Each row is a point on a landscape with many valleys, with its height.
A ball rolls from a point to whichever of its 2 nearest points has the largest drop for the distance, and stops where none of them is lower. Distance is the straight distance between rows; heights are no part of it.
riseg h=440: [-19  14  12  10  12 -23   8   2   8  -4  40 -30  -8 -11  25   2   8   2
 -15 -12 -10]
semir h=390: [ 11  29  21   8  11   7 -11   9   1   2 -27  14   6 -23   3 -21  -6  -3
 -11  -3 -17]
kigig h=381: [ -7 -21 -19  13 -17   1  -5   7  14   8   8 -30   9  15  39   0  29 -23
 -11  21  -5]
Sise h=731: [  7 -16  -1 -11   5  31   5  13  10 -17  14   7 -11   0  20 -17 -12   4
   4   1 -21]
Gat h=340: [ -5  10 -36  -2  11 -34   1  25  30   7   9  -8  18  -5 -16   1  22   4
   7  25   8]
Duvu h=253: [ 10  26  17 -16 -11  -4  14  13   7   2 -14  14  10 -13 -15 -11 -39 -33
  -7  -2  10]
kida h=492: [  5   8 -19 -21 -10 -23   3  14  -9  -9  36  -1 -14  -5   1  -8   8  24
 -26  11 -16]
nafi h=572: [  2 -12   0 -11  20 -24 -23   4  -5   0  19   7  -6  -9  -8  11  25   6
 -15  24  34]
Fuzu h=479: [ 12  10 -30  -5  16  -6 -23  -4  22 -17   8  11 -10 -40 -26  15  -8  10
  24  10  31]
pul h=421: [  3 -10 -18   6  -9  10   1   7  -2 -14  -4 -19   7  10  43 -18  34   7
 -20  11 -21]
sutal h=596: [  7  12 -23   8 -14  12  25  -9  -8  -1 -22   5  10  22   7   4 -17  -2
 -28 -20   7]
gepad h=690: [-13   7  10   4  11 -19   5 -13  -8  -9 -13 -22   3  -6  -6 -17  11  -1
 -15  -1   2]
sefe h=535: [  2  27 -14   1 -15 -33  -6  21   4  -2  25  -6 -12 -18  -5  -3  12  20
  -5   8 -51]
ketod h=428: [ 31  31   0  -2  19 -19 -12   1  10  -2  -9  15  22 -16  -4  -5   1  -2
  -3   1 -14]
tel h=409: [  2   2 -20  -1  -1 -38   1   4 -13  -5  -5 -23  10  39  -9   7  28   5
 -14   1 -10]
ras h=503: [ 27 -28  21 -30  11  19  20 -13 -26   4 -22  11  -5  21 -18   4  -6 -17
   7 -23  22]
ziv h=103: [-26   4  15  -5 -15 -14  -1  26 -43  17  -4   6 -12  19  -5   8  -3  20
  16  13   1]
pakef h=407: [-23  -8 -14   4   9 -21   1 -13  14  -8  -4  19  20 -24  -8  -3 -13  -1
   6  28  -4]
Guda h=577: [-12   1 -15 -26   8   1  13  -8 -10  -9  15  -7  22   6  -9 -27 -17  -5
  37 -24  -4]
Bidi h=844: [-18  -9  25 -25   7   5  52   3 -42  26  22 -30 -25   1  12 -20  -6  -6
 -11 -34  -7]
pero h=433: [  7 -17   1 -11  12  13  -2  -3   6 -10  12  28  16 -31 -22  -4  -7  10
   7  11   3]
Lufan h=489: [-38  -2 -21   9  14  12  24  -2 -38  -2  13 -40 -31  -7  29  -3   0  -8
  -3 -11 -12]
giga h=660: [-14  -2   2  15 -33  15  17 -15  -9  -3  -4  -3  10  -6  23  -2 -15  11
 -15   5 -23]
kap h=338: [ 15  12  13  22 -17 -17 -24 -16  50   4  -4   5  20   4   1  -5   2  10
  32 -23 -11]
rulan h=565: [ 17   4 -16  17  -9  15  -3 -19   5 -10 -33   9  14  16 -13  17   2  18
 -14 -10  27]
Vek h=498: [-21   9 -16  11   5   8  19  -7 -14 -17 -11 -17 -33   0  20   8 -17  -4
 -11   3  -3]
guva h=332: [ -7   3  -1  36  13 -12 -20   0  39  14 -10 -13 -11   9 -15  25  27   5
   7   9 -15]
rirek h=539: [ 12  -2   3  14  -6  20 -25 -18  16   4 -18   5   5  -5 -28  12  -2   8
  15 -15  37]
mebe h=508: [ 16 -15  -2  -8  14  15 -28  -1  24 -32   5   8 -16 -24 -41  21   8  12
  20  -2  25]
reb h=688: [ -3 -15  23  18   0  23 -17 -13  -8  -1 -36  16   9 -33 -19  -9   3  -9
  -3  16  27]
tude h=410: [  2   4 -22  -5  10 -19 -23   7 -11  10 -14  -8 -12 -12  36 -19  27  21
  19  28 -15]
depo h=747: [ -4 -18   0   1 -19   9  -4   1  24 -33   8 -13 -11  11  15  -7 -11  10
  13   2 -44]
fafa h=364: [ -3 -17   2  19 -11 -10 -42 -32  26  19 -10   1  37 -14   7 -12   8  -4
  37   9   0]
runi h=580: [ 10  34   0  17   1 -53 -10   8  22  22   7  -2 -32 -22  -7   5  20  17
  -6  15 -31]
bis h=534: [  6 -17 -14 -16  13  15  -8 -17 -20  -8  24  -2  -7  11 -28 -10  -2 -13
  -3 -20  26]
nus h=442: [-19  -6 -15   0 -20 -34   4 -18 -18 -18 -12 -51   5  21  -3   7  16   3
 -10 -13 -18]
Gof h=831: [-33  -2   0   4   1  17  53  -8 -32  16   6  -4  -8  17  14  16 -38  -8
   8 -22  -4]
zabe h=209: [ 11  -7  -6  16   8  -7 -45   5 -15  27 -12   8  -6   9 -16  13  52  20
  -1  13   8]
pobe h=851: [-18  -2  10 -14 -12  14  41  19 -20  17  28 -17   0   3   8 -23   5  -6
 -23 -17  -1]
dal h=542: [ 27  -5 -13 -12  -9   4  -5  -7 -21 -11 -37  -7  -2  27   9 -14  17  14
 -20   2 -10]
fuv h=561: [ -1  -3   1 -15   3  21  35   8   7   2  18 -10 -17  14 -19 -20 -46 -28
  -7 -31   7]
riruf h=216: [  5   9  34   9  -3 -40 -21  -2  44 -16  -7 -18  -2   6   9   1  -3 -16
  11   9 -15]
girud h=339: [ 20   6 -12   0   2 -28 -20  10  35  19  16  26  35  -6 -10   6  26  12
  37   5 -21]
Lifu h=403: [ -4  29 -22  16  15  -5 -17  11  14  20  27  13 -15 -26 -16  -7   1   9
  -9  -5 -11]
vusu h=252: [  2  18  23  -3 -10 -20  -9 -15  26 -20   8 -14   2   6  17 -12 -38 -23
   9   3 -17]
Leg h=301: [ -2  -2  11   4 -18 -11 -29  -6  11  11   9   2   7  11   4   5  -6  -2
  11  14  -8]
Mape h=61: [-25  -7   6  -6   1  12   2  17 -33   9  18  10   1  14   6  -6  -2  -4
  11   0  -8]
kufo h=792: [  0  11  26   3   2   5  14  16   2  -3  18   1  19  49  -2  17  -6   8
 -23 -21  -5]
kelez h=477: [-39  -8   1   0  11   0  45  -6 -39  -2  15 -28  -6   4  16  23  10   2
 -30  -6  -5]
kob h=380: [  8 -14  -8  -5   5   8 -36 -34   7  -5   1  12  11 -17  20 -23   0  -4
  41   5   7]
Kibuk h=329: [ -6 -21  17  -3  -3 -12   8  15  31  -4   3 -17  10  17  37   3  20  -3
 -12  23   9]
kubas h=604: [ 21 -10  15 -23  14   0 -14  11 -13 -17  -1  10 -22  -5  -1   4  18  26
 -19  23  33]
tok h=487: [ 25  28 -30  17   4 -32  -9 -12  12   6 -17  12  15   0  19  17  -4 -13
 -18   6 -26]
pofik h=704: [  0  11  26 -11  22 -24  -5 -12 -11 -20 -19   6   4 -12 -24  -7  -7  16
 -13  -9   4]
Manuv h=597: [-27 -27   8 -11 -27  15  19  -9 -22  -6  -8 -17 -18   2  18  -8 -37 -11
  17   7 -24]
Raf h=532: [ 14 -32 -15 -15  18  41 -21   3  19 -30  10   1  -7  -2 -31   1  -1  -4
  29  -7  18]
Paka h=157: [-15  -3  -9   3  -2  -5 -25  24 -26  21  12  -4 -15  13 -17   4  28  27
  11  12   3]
timo h=696: [  4  -5  15  22  25  38 -23 -16  10 -19 -40  22   5 -31   3   9   2   3
   8  -4  13]
bes h=382: [-19   3 -17   3   8 -36   3   4  10  16   7   9  24 -23 -16  13   9   3
  15  32  30]
vap h=585: [ -8  -3   0 -11   6   1   6 -16 -11 -12 -11 -19  19  23   7 -25 -22 -21
  15 -19 -13]
Rup h=337: [  9 -11  10   0 -17 -20 -30 -21  22  -1 -14   4  11   2   2  21   6   2
  40  23   9]
vin h=262: [ 18   8 -20  -3  -3  -7   1  27  28   3  10   3  27   0  -3   0  10   1
   3   0  22]
puso h=457: [-17   2 -14   0 -13 -25  17 -13 -41 -22 -18 -40  -3  18  -7  16 -21 -25
 -16 -11 -26]
pugi h=840: [-25 -13  17 -16   8  17  34   9 -34  18  10 -12 -43   8  -3 -10 -19  -6
  -7  -5  16]
fidop h=821: [-12   2  33  -7 -12   1  29   2 -19   0   4   4  -5  36   7  21 -27  -1
   5 -17  -1]
sop h=251: [ 16  14  -3  24 -17 -25 -17   3  39  30  13   4  14   8   1 -12  29  17
  21  -5 -34]
Rifit h=231: [ -2  29  18   9 -24 -16  -9 -10  11   0   3   6   5 -12 -11  -3 -49 -17
   4   2   3]
nevo h=548: [  3  -3 -15  -5  27  32  17 -10   6  -9  10  -1  -3  18 -16  -5 -14 -17
  -7 -27  12]
malep h=707: [  8 -18  28  -4   7  47 -12 -12 -20   4  -9  32 -15 -14   7  11 -24 -15
  23   2  27]
Nepas h=567: [ 34  33 -30  26   3 -22  -5  10  39  23 -21  24   5  -8 -13  18  11   4
 -10  10 -17]
Kibuz h=441: [ 13   8 -22  -9   3 -23 -12  20  -3   9  12  -4   8   0  29 -19  29  10
 -10  12 -17]
Tof h=459: [-15  -2 -12   0   4 -16  27 -17 -10 -15  35 -44   1   5  18   7  11   3
 -27 -18  -6]
doz h=449: [  0  21 -28  25  11  -3 -20  -7  18   3  -2  11  -3 -27 -30  -6  -5   4
   5   3  13]
rige h=486: [ 19 -16  41 -32  15  18  32  11 -24  -2  -7  24 -10   4  -6   6 -16  -9
   6   2  13]
dofav h=722: [ 10 -13  11  12   4 -14  16 -14  16  -7   0  24  43   6  13  24  -5   1
 -18  -3 -17]
zeles h=671: [-26  -7  17   9 -21   7  37 -28  -5  -7  -5   0 -11 -21   4 -16 -35  17
   0 -12  -2]
dizo h=266: [  4  -5  16  21   2 -15 -35   8  24  36 -12   1   7  22  -1  16  57   7
  15   6  -5]
Sivot h=493: [ 22 -12  -7 -24 -12  24 -30   4 -28  -5 -10  28  -3 -23 -47  14  13  13
  10  -3  30]
meko h=721: [  5 -11  -5  -7 -11  39  22  13 -12  -9   1  -3 -34   4  36 -28 -14   7
 -12  -2  -7]
babi h=517: [ 27 -36  -6 -31   7  39 -11 -16 -20 -17  -1   7 -10  -7 -42  -2   6  -3
  18 -14  25]
Bom h=356: [  8 -13  -7 -21  -2 -23  -7   7   5 -12  -2  -2   9  33 -13   8   1   4
   5  15  -4]
nikas h=463: [ 26 -13  12 -33   7   8  22   5 -15 -15 -14  34   8 -11 -15  -3 -17  15
  12   7   6]
Viga h=117: [-34  -3 -15   2   1  22  17  32 -11   5  26   0  -6  16  -9  13   4   0
 -10  -3  -3]
mifib h=592: [-29  -5  23   3  -7  11  10 -12 -23  -7  -6 -23  -3  14  31 -11 -12 -29
  24  -4 -23]
vog h=689: [  1  -4 -15  10 -28   1   9  -4  17  -5   2   9  30   3  15  16   1   4
 -23  14 -16]
lafep h=196: [-20  25  -4  20   6  19   9  32   2   3  15 -17  -5   6   1   0  10  -2
 -25 -24 -15]
roli h=549: [ -6 -16 -30  -5   8   4 -11  -3  -9   1  19  -4 -18  -4 -17  -8  -1 -11
 -13  16  31]
Gavas h=859: [ -8   6  26 -12 -16   0  11  14  -5   8  37 -16  -8 -18  -1 -28  -5  -8
 -37  -8  -5]
gusa h=269: [ -6  -6  38  -4   3 -34  -5   3  40 -20 -17 -20  10  12  23   6  12   6
  13  16  13]
kuzil h=835: [-17 -22  -3  -7  12  16  54 -22 -25  30  13  -3 -25   7   8   8 -27 -20
 -10 -25  19]
dipu h=646: [ -7 -16  10  10 -48   4  49 -13 -13 -12 -10 -11  15  -1  25   9  -2   4
 -42   3 -10]
roveg h=703: [  2  -9  13   3  35  35  -3 -21 -11  -8 -21  14   0 -16   0   7 -13 -19
  16  -7  45]
gadi h=712: [  7 -13   6  -5  -4  45   2  -9 -22  -2  -2  22 -36  -2  24 -13 -22   8
  -3  -7  20]
mimu h=306: [ -9  37 -11  43  11   3 -14  15  24  20   7   7  -8   4 -12  11  19   2
 -23 -18 -23]
Dolad h=290: [ 22  41  19 -12  -7  -3 -14  27   7  -8 -35   5   1 -17 -31  -4 -18  -9
   9   4  23]
mak h=242: [ 14  20  11  20  -3   1 -25   1   8  19  18   6 -13  -5  34   1  11  -1
  -7   9 -12]
Vileb h=462: [ 17   8  -8  -8 -20  21 -36  13 -10  11 -23  25  11 -18 -36  27  14 -13
  13  14  33]
fes h=518: [ 20 -25  -3 -24  -6  26   8 -16 -37   0 -38  14  -5  23  -8 -13  10   3
   0  -1  17]
fab h=161: [ 23  18   7  -1   3  11  -8  13  12   7  23  17   3   0  21  10   0  -1
 -13   2  26]
basos h=752: [  0   6  14   7  21  -5  20  -1   7  -6   1   8  19  13  -5  19   2   5
 -37  -6 -21]
toso h=569: [-15   2   2 -24  -3  21  33  -2 -16  10  20  -3  -5   6  -5 -28 -34 -21
  26 -27  -2]
razuv h=399: [-11  10   5  35  13 -24  -5 -10  40   4  13 -21 -10  -6  19  15  21   5
 -16 -13 -21]
vilar h=391: [ 23   3 -24   3  -8 -14 -25  14  18  21   4  30  14 -15  -6  23  16  -9
  40  21   2]
met h=678: [-21 -13   4   9  -4   3  21 -25   1   4 -12  -2  10 -25   0 -22  -8   3
  -3  -3  26]
livep h=624: [  4  -6  -1 -12 -19  10  55   2 -18   0  -3  -5   5  25  23  16 -11   3
 -43 -13   0]
lolek h=430: [ 13  -2  -7  -5  -2   9 -51  33   0  16  -9  26   3  -7 -23  22  21  -6
  35  25   9]
leni h=345: [  4  23  11   0   0   3 -14  28  19  -2 -23   0  -3  -2 -30 -23   1   0
  -2   9 -12]
rike h=393: [ -8  -1 -14  11  20  11 -20  -5  -5  -1 -19   9  -5 -16  37 -22   3  -3
  23  11 -13]

Where does a ball stop that starts at each point below?
Manuv | bis
mebe | Mape
Vek | Mape
Nepas | Rifit
fes | fab
Gavas | Mape
tok | Rifit
